A landscape with many peaks, sampled at points; each row gives a point and its height.
A climber steps from a point to whichever of its 2 nearest points has the largest rise for the distance, and stops where none of them is higher. Distance is the straight distance between rows; heights are no part of it.
gem: [-20  32  -5  32  15 -33 -21   6  32  55  53 -27 -29  68  14  31  19 -60
 -35 -19 -31 100  11]  (h 3.3)
vuto: [ 28 -36 -47 -44 -44   8   1 -12 -77 -71  -7   1   1   4  22   5   2  -9
  18  27   3  26   5]  (h 38.5)
Mudib: [-14   2  38 -14  -3  23   0  21  25  16  -9  16  31 -18 -26 -51 -26   2
  19   5  14 -58 -38]  (h 44.1)
Kavol: [ 38  -9  21  13   2  -4 -16   2  -4  -8 -14  16 -13   8   6  52  29 -16
   3  -1   5  20  35]  (h 46.1)
rad: [-19  26 -13   9 -38 -27  15  27  12   2  40 -25   9  20  -6  39  27 -44
 -10 -76  40 -19   8]  (h 45.9)
tiga: [-19 -38 -16 -57 -10  24   9  -5 -18 -50 -20 -33  10 -34 -11 -39 -40  18
  19  55  16 -24 -41]  (h 37.0)
mobaz: [ 13   8  40 -39  -4  -2  10  -4  35  -6 -78   5  11 -11   2  18   1  20
   3  21   6 -20  -6]  (h 28.8)
Lefa: [-32  45 -19  35 -30 -39  -1  16   8  35  85 -35 -42  53 -10   2  29 -19
 -18 -54 -56  70 -16]  (h 3.8)
setub: [-50  37 -21   7 -16  -2   9  24   2  10  34 -10   6   2 -36 -35 -13  29
  -9 -40 -20 -33 -40]  (h 12.7)
zavus: [ 27   7 -24 -51 -32  -2 -19 -10   8 -10 -43   8 -27  -6 -36  28  17  -4
 -16  43  -6  29 -14]  (h 49.2)
Mam: [ -1  27  -2  39 -32 -22  -2 -12  -5  43  26 -22 -24  41  37  59  52 -16
 -18 -44  11  29  46]  (h 21.3)
gez: [  4 -25  29 -30   6  29   0 -11 -34 -60 -24  -6  62 -38  33   6 -50   7
   5 -15  24 -73   8]  (h 18.7)
fab: [-31  -7   1  24  18 -11  11   6  -9  15   6   2  15 -12  13 -32 -16  32
   7 -14 -16 -26  -4]  (h 52.5)
raza: [  7  -6  23  36  36   1 -26  36   3 -49  47  39  -9 -16 -55 -11   6 -16
  -1   4  -6  10  -8]  (h 39.5)
pup: [ 13   4  31  67  24 -27 -20  17 -13 -40  35   8  -8  11   3  61  30 -14
 -17 -25 -16  43  41]  (h 27.1)
vubob: [  5 -22  14 -41 -11  26  14 -23 -52 -58 -30 -14  46  -2  46  26 -27  33
   8   8   3 -36  19]  (h 17.5)
dipop: [-17  25  15  24  39 -39 -28  20  15  17  31   0 -16  58  -3  12   3 -29
 -33   3 -38  90  -6]  (h 2.8)
noviz: [ 23  18 -72 -47 -38   1   6 -18   0  34 -14  -7 -53 -19 -19 -21  20  -7
   4  28 -40  86 -39]  (h 23.1)
Pomi: [-42  -6 -29  34  18 -19 -18  33 -23 -42  56  13  -3  -3 -35 -34 -24  10
  -1 -24  -6  -1 -28]  (h 9.2)
mopel: [ -7 -31   8  25  -2  25  -9  -7 -22 -29   1   0  31 -24  -3  14 -16  21
  -9   7  28 -52  23]  (h 36.3)
piga: [ 18 -29 -29 -19   4  12  11 -25   2 -31 -36 -15  36 -25  37  29 -47  13
 -27  -9  62 -77  42]  (h 21.8)
Gerad: [-15  -3 -13 -38  -2  16   1   7  -3 -21 -16   1  24 -39 -33 -46 -31   3
  25  10  27 -46 -47]  (h 40.8)
bope: [ 35 -25  34 -12  14  22 -10 -27   6 -65 -39   0  42 -46  28  35 -41   8
 -11 -20  60 -83  34]  (h 20.1)
Nug: [  6 -10  17  10 -23   8   3  -3   0  28   5  28  -8   3 -11 -21  20   1
  30  12   8 -49  -6]  (h 12.8)
mokub: [ 50   5 -18 -35 -36  -6 -18 -22 -11 -32 -47   0   3  14   6  73  11  -1
 -33   2  18  21  31]  (h 39.1)
lezev: [-31 -17   0  32  17  36 -18  -2 -19   5  26  -6  64 -22   9 -58 -52  20
   0 -12  20 -70   0]  (h 44.2)
belo: [ -1  18 -25  13 -35 -20  -6   9  -1 -12   4  -4 -20   1 -15  53  31 -15
 -15 -47  22   5  18]  (h 53.1)
vef: [ 10  12 -36 -18 -35  -9 -15   3  11   2  -7   8 -18 -12 -51  19  17  -4
  -5  -1  24  -2 -12]  (h 45.3)
lusul: [-24 -10 -30   6 -22  30  -5 -12 -19  -2   7 -16  49 -30  -6 -10 -25  33
 -23 -15  32 -83   6]  (h 40.1)
fon: [  4  16 -19 -26 -13  -7 -14  10 -22 -45 -32 -12  22  34  -7  60   9   5
 -33  12   2  48  18]  (h 35.9)
bodos: [  5 -26  -7 -12  17   7  -5 -27  -3  21 -14  -6 -41   0  18 -48   1  27
  18  76 -47  48 -11]  (h 47.7)
Sot: [-47  20   3  14   0 -21   8  35  28   9  60  -7  15  30 -21  -6   9 -31
  -4 -63  25 -12 -13]  (h 41.0)
tavi: [-46  39  17  33 -13 -28   9  28  19  49  87 -19 -23  67 -11  -2  37 -46
  -2 -55 -21  26  -6]  (h 2.9)
rufi: [-25  18 -43  26   7 -37  -1  22 -35  -9  43  -6  -6  40  16  -6   7   0
  -4 -29 -37  63  -8]  (h 6.2)
babo: [ 31 -54  30  25  35  16   6   4 -22 -78  11  22  23 -58  11   5  -7  -9
  15  -4  30 -31  30]  (h 21.9)
puv: [ -9 -11  56  62  18  18 -12  13 -13 -34  28  20  36 -11 -17  18   0   5
  -3 -12   9 -43  40]  (h 33.0)
Terap: [ -7  14 -28 -28 -50  16  11 -21  -4  20 -40  -8 -29 -23  -9  11  18  58
  -6   1 -23 -10  -1]  (h 36.9)
lugip: [  5 -11  64 -15  35  31   7 -18  32 -13 -44   8  71 -25  17   0 -39 -19
   4  26  43 -69  10]  (h 42.9)
tum: [-20  43 -12 -13 -11 -22  24   7  70  61 -26  -4 -42  -2 -13 -17  18   7
   7 -12   8  -2 -22]  (h 26.7)
duro: [ 22 -46  21   1  21   6   3 -31 -23   0 -10  -9 -11  10  38 -18   0  21
  29  63 -26  18   9]  (h 51.6)
vipap: [-13   7  13  34  39 -35  20  18  25  41  46  28 -30  53  14 -50   4 -29
  19 -25 -26  37  -4]  (h 29.8)
balif: [ -5  21 -16   7 -32 -12  31 -14 -14  32   9 -24   7  29  44  42  25  13
  -7 -39  24 -12  37]  (h 19.2)
Sesom: [  8 -23 -39 -40 -40  11   7 -13 -51 -36  -6   1  -4  -8  -1 -20   3  21
  29  16  -6  -2 -25]  (h 34.1)
bag: [ 62  -8  31 -11 -10  -1 -18 -25   1 -39 -42  16 -13 -11  -5  89  19 -10
 -16  17  10   9  40]  (h 42.4)
Tino: [-17  18  15 -28 -14   2  -2  -2  -6 -17 -54  -3   5 -25 -14   6  -5  46
   3  -3 -11 -34 -17]  (h 31.5)
ritog: [ 11 -14  32   8  43   0   4 -10   7  11 -21  -4  20  33  43  -3   4   8
   5  43 -25  26  26]  (h 54.7)
ruges: [-20   9 -37 -17 -37  15   5   6 -22   3  27  -4 -27  -2 -37 -54  -1  46
  12  16 -54  11 -46]  (h 19.4)
Dud: [  9 -37  72 -14  19  43  -4  -3  -7 -26 -24  -6  44 -30  10 -16 -29   9
  13  60  25 -55   0]  (h 41.4)
runa: [  2  12 -19 -12 -30   7  25 -10  -4  39  -5  14  11 -19   6 -30   5   8
  34 -39  18 -56   4]  (h 14.9)
kad: [-15 -22 -36 -44 -48  45   4 -11 -46 -45  -6 -17  16 -37  -7 -54 -38  47
  24  18   1 -39 -44]  (h 33.6)
Gedo: [ 20   3 -34 -32 -41  -1  31 -22 -13   2 -32  -9  27  23  60  47  -2  23
 -21 -28  21 -40  53]  (h 17.0)
temo: [-57  29 -53  -7 -23  16  32   1   3  46  26 -17  22 -21 -22 -71 -38  32
   1 -30 -11 -39 -38]  (h 14.6)
damu: [-37 -11  28  43  42  20  -6  -4   6  20  38  14  20 -11  13 -64 -30  14
  13  -9  -4 -55  -7]  (h 47.6)
Sada: [-16   0  28  25  59 -35  14   5  24  14 -16   2  10  13  22  -1 -12  12
  -3  -9 -18   1  19]  (h 58.9)
zure: [-11   9  40  43  70 -31  11  29  60  21  38  30 -29  22  -6 -33  -8 -26
   6 -20   5   5 -18]  (h 32.1)
tozud: [-31  34 -42  24 -10 -30  -3   3   4  47  39 -12 -35  42  -3 -12  15   5
 -28 -23 -49  56  -9]  (h 4.9)
Zilat: [-14 -21  19  15  49   4 -16  34  15 -31  16  25  11 -22 -57 -42 -24 -10
  11   0  18 -27 -30]  (h 36.7)
mos: [  4  31 -44 -30 -23   7  19 -16   7  74 -17   2 -39  18  15 -30  21  -5
  -8  18 -51  89 -15]  (h 24.8)
futot: [ 58 -49  28  11  36  -5   2  -9 -18 -70  -9  12 -11 -36  19  39   2  -1
   6  27  28   0  56]  (h 23.7)
sov: [-19  44 -15  21 -25 -19 -10  -3  19  68  30 -29 -21  51  -5  30  40 -24
 -34  -5 -26  68  16]  (h 3.9)
Kabag: [  1   8 -10 -16 -18  15   1 -10   8  22 -28  -2 -37 -11 -14 -23  22  44
   5  46 -36  27 -17]  (h 43.1)
binim: [ -2  -6 -30  34  17 -27 -12  20 -34 -33  35  18 -25  -8  -9 -12  12  -7
  15 -26 -29  29 -16]  (h 7.7)
Vem: [  9  16 -57 -21 -32   4 -13   1 -31  18  21   3 -41   1 -39 -32  11  18
   0  29 -59  74 -39]  (h 21.4)
lud: [-33   1 -35  21  -5   7 -18  22 -18 -24  38   2   8 -40 -38 -41 -31  38
  17 -24   3 -42 -46]  (h 10.8)
ravu: [ 19   8  19  20  45 -16   6   3  13  45   4  27 -28  49  34 -13  19 -35
  23  16 -44  61  -3]  (h 27.9)
dor: [-35   2  40   9  27  33  -4  -1  22  13 -18 -16  85 -12  13  -8 -48  -9
 -19  -5  38 -70   3]  (h 44.7)
Robug: [ 12 -15  56  59  23 -15   0   0  -6 -33  31   5  26  13  11  67  18  -5
 -18 -20  12  -6  65]  (h 30.0)
bik: [ 20  -6  57  27  63 -14  21  26  44  17   1  42 -13   7  15 -38  -6 -30
  38  26   0  -8 -13]  (h 30.3)
delo: [ 20  -1  22   4  37 -10   9  17  40  21  -9  28  -3  -5  -9 -14   2 -31
  30   6  45 -15  -2]  (h 28.5)
birip: [-27  10 -59 -33 -35  24  27   4  10  18   3  -9   1 -13 -39 -49 -13  32
  15   6 -11 -12 -45]  (h 16.9)
tek: [ 16  20  -7  -8   1 -15   1   6   0  38 -15   1 -20  41  14   0  27 -23
  -4  10 -36  64   2]  (h 26.5)
gapeg: [ 63 -24 -24 -55 -51  11 -23 -36 -62 -56 -15  -7 -20  -7  30  47   8  -5
  -2  21 -23  29  12]  (h 43.0)
geb: [ -4 -56  41 -34   3  48  -3 -27  -9 -42 -24 -26  32 -67  17 -38 -55  18
  20  45  37 -62 -22]  (h 39.7)
savu: [-11  26   8   4  20 -30  16  18  70  39 -17  11 -23  15   6  -5  16 -35
   9   2  29   4 -17]  (h 26.6)
tapor: [-27   2  46  12  13  20 -13  23  20   1   8   8  42 -17 -30  -2 -20 -17
 -11 -15  40 -69  -8]  (h 47.0)
Gepu: [-25  11 -20   7  -5   6   5   5  42  36   8  -9  29  11 -31 -14   0  -8
  -8 -10  56 -35  -2]  (h 33.3)
beki: [ 60   2 -28 -31 -17   1 -26 -18 -20   1 -42   2 -51 -22  -1  33  19 -18
  -8  33 -20  64 -19]  (h 53.8)
Galos: [ 64 -37 -43 -55 -45  14  -8 -45 -28 -16 -39 -16 -38 -20  13  11  15   5
   4  48 -12  41  13]  (h 48.2)
dof: [ 47 -54  25 -21  25   7   2  -9 -12 -39 -46   7 -20 -15  17  21   9  -4
  19  55  16  -2  20]  (h 25.3)
gadud: [ 35  -9  27  17   9   0 -26   8 -23 -26   5  26 -27  -7 -42  15  29 -26
   4  11 -21  37   0]  (h 42.5)
Nuzoz: [ 60   0  23  24  11  -3 -40   3 -23 -11  -2  27 -48 -19  -6  42  29 -52
 -10   6 -30  79  -2]  (h 40.4)
rubi: [ 11   0 -18 -48 -41  26  13 -35 -29 -23 -36 -11  17  10  23  29  -5  42
 -23   2  -1 -18  28]  (h 15.6)
vup: [-13  -2 -19 -32  10  18  18  -9  10   6 -39 -19  50  -9  34   3 -33  23
 -10   2  43 -57  24]  (h 23.5)
dinu: [ 13  33  14  38 -19 -36 -24  -4 -11  29  31 -24 -35  33  27  92  47 -50
 -34 -53 -24  79  34]  (h 23.3)
Duva: [-20  13 -29  -7 -26  -2  41  -5 -10  57   5  -8  18  22  31 -22  23   1
   9 -33   3 -20  12]  (h 17.1)
pokik: [ 13  27  26  27  26 -25 -45 -10  19  45  14  14 -53  34  -5   9  11 -31
 -28   9 -81  96 -26]  (h 2.3)
nipe: [ 12  20  53  59  17 -30 -18   4  12  20  15  -7 -39   9   9  70  37 -31
 -15 -41 -22  56  31]  (h 24.7)
keni: [ -8  -4  54  46  49  -2  13  34  42  -2  45  33   1 -12 -33 -34 -14 -36
  12 -19  18 -29  -6]  (h 34.2)
vake: [ -8  -5 -44 -41  -1  12  41 -30  17  28 -54 -16   1 -28  22 -19 -19  25
   8  10  26 -25   3]  (h 26.3)
kupok: [-30  12 -30 -19   8   3  22   7  41  58 -36 -10   4  -1  -3 -35 -10  14
  11  12  21 -23 -19]  (h 29.7)
nudu: [ 13 -22  25 -30  23   8   4  -3  14 -21 -45   1   9  -6  -2  -7  -6   4
  24  54  14  -4 -14]  (h 26.9)
dizal: [-30   1  -6  20  17 -10 -10  30  25   1  29   4  25  25 -26  -9   1  -7
 -12   1  24  -1   4]  (h 36.8)

Where does a climber stop that starts at each point below?
vubob => kupok
Pomi => Kavol
tek => Kavol
savu => Kavol
Gedo => Sada

Call two points neighbours if one is among the 2 nearest of the other. Go from one point of each pair to the other, from neighbour to neighbour, staying as high as possible. Name the lowest point that can't be avoided.
belo, Sada => rubi
tapor, beki => kad
beki, belo => vef

Write out the way that a climber takes from each point below.
noviz => mos tek ravu vipap zure keni Zilat raza gadud Kavol
runa => Duva balif Mam dinu nipe pup Robug puv mopel lusul lezev damu fab Sada
rufi => binim Pomi lud setub temo birip ruges Vem noviz mos tek ravu vipap zure keni Zilat raza gadud Kavol
rubi => vubob gez bope piga vup vake kupok
nudu => mobaz Tino Terap Kabag bodos duro ritog Sada
